Points, in no order, along strands that fork and pass close to each other.
(in the rows, 128 means zero)
Two points are linked if the straight distance between their rows is under 53.6.
duz: [156 106 157  97 132  97 167  79  62 135 115 100]
toz: [117 138 175 132 103  94  70  97 105 184 153 124]
zibos: [144 121 148 138 140 150 106  99 137 118 122 168]
Remom: [122 123  90 128 153 120 113 183 140  87 150 175]
zore: [173  97 166  88 115 110 159 121  91 138 133  91]
ladi: [ 94 118 143 137 112 150  44 124 110 157  96 126]
Zez: [157 135 121 160 124 195 129  89 151 145  99 146]
doru: [143 108 116  98 145 102 194 156 160  73 139 115]
lok: [161 133  78 141 159 145 166 152 163  91 151 181]
zadap: [ 89 119 142 140 118 124  45 129  94 144 101 143]
dig: [ 96 165 125 159 119 200 123 115 161 129  91 132]
lon: [ 94 119 133 150 131 115  68 112 111 127 101 154]
bupin: [100 142 160 127 123  80 135  89 122 134 133 112]
pibe: [155 143 108 142 109 217 127 178 143 131 123 135]
sufo: [179  81 133  91 118  98 158 146  88 147 146  91]
Tunar: [155 114 112 110 130 107 152 158 165 142 169 102]
mot: [149 123 133 149 136 172 114  94 144 132 103 164]
movir: [141 157 135 141 105 225 132 161 150 123 117 136]
febiv: [131 114 152 121 119  86 160  75 118 158 118  81]
Let: [103 172 140 154 120 210 126 126 163 111 101 137]
Muzed: [ 90 149 164 122 125  76 128  98 107 116 131 118]
Suzaf: [107 134 157 139 111  87  67 106 103 172 141 137]
div: [122 117 111 101 149  97 178 163 154  69 146 122]
Bov: [125 123  79 133 162 144 128 181 141  70 129 186]
timan: [120 126 154 139 141 118 102  97 129 110 121 167]
Bimo: [115 140 106 168 117 184 102 105 153 168  85 125]
Pid: [156 126  95 123 154 115 180 146 185 102 161 139]
pab: [119 176 147 147 111 225 129 146 159 107 113 140]
Norev: [161 137  97 125 160 129 178 148 180  87 167 163]
parul: [149 123  94 119 144 105 170 151 180 119 164 122]
gozo: [ 66 164 156 115 118  75  86 118  65 145 142 112]
Vam: [157 128  64 153 134 179 133 179 145 124 130 157]
Nako: [117 122 124 152 110 170  62 110 136 184 101 122]
figi: [116 131 103 124 157 100 136 174 151  74 158 164]
Doril: [107 122 145 139 136 124  90 108 118 103 105 169]
mised: [160 104 163  90 112 114 150 140 121 136 154  87]
mogi: [143 108 147 109 124  85 165  70  78 152 107  86]
Kina: [110 142 163 129 104  80  97  94 109 187 153  97]
gage: [ 82 149 159 130 116  80  75 112  86 154 143 127]
Doso: [148  85 100 100 138  81 180 155 114 106 130 100]
pog: [153  88 103 104 145  89 192 151 141  95 131 104]
fubi: [ 89 154 116 162 114 186  95 119 155 158  91 118]
gib: [140 141 111 171 119 195 127  93 155 159  88 132]
lig: [162 129  61 156 146 164 148 164 150 109 136 174]
zezen: [110 131 155 121 119  81 147  81 115 148 124  87]
nud: [ 71 160 160 114 129  75 124 106  88 114 130 117]
Vifo: [ 61 167 154 110 125  76 109 113  66 136 131 100]
Repod: [182  97 162  88 124 102 165  93  62 140 130 104]
Tisev: [100 123 128 146 113 165  60 121 128 163  95 123]
Mos: [162 114 151  97 120 115 141 145 150 141 170 100]
kotot: [154 134  74 152 119 197 132 183 140 131 122 140]
vupi: [162  83 105  95 126  85 164 160  94 131 138  93]
neviv: [110 133 107 109 152  89 155 172 150  73 157 140]

A fork is a point with three links, a tip a point with one. Leave the first point through the second and follow the links. Name the first fork or tip that comes.
doru / div | Bov
Muzed / bupin | zore
gage / Suzaf | Kina
Doril / lon | Nako

Name the points in between on the shortest way along the links from the first point to the second, in order.
lon / Nako | zadap ladi Tisev
Mos / doru | mised zore sufo vupi Doso pog
vupi / zezen | sufo zore Repod duz mogi febiv
mot / pab | Zez gib Bimo fubi dig Let
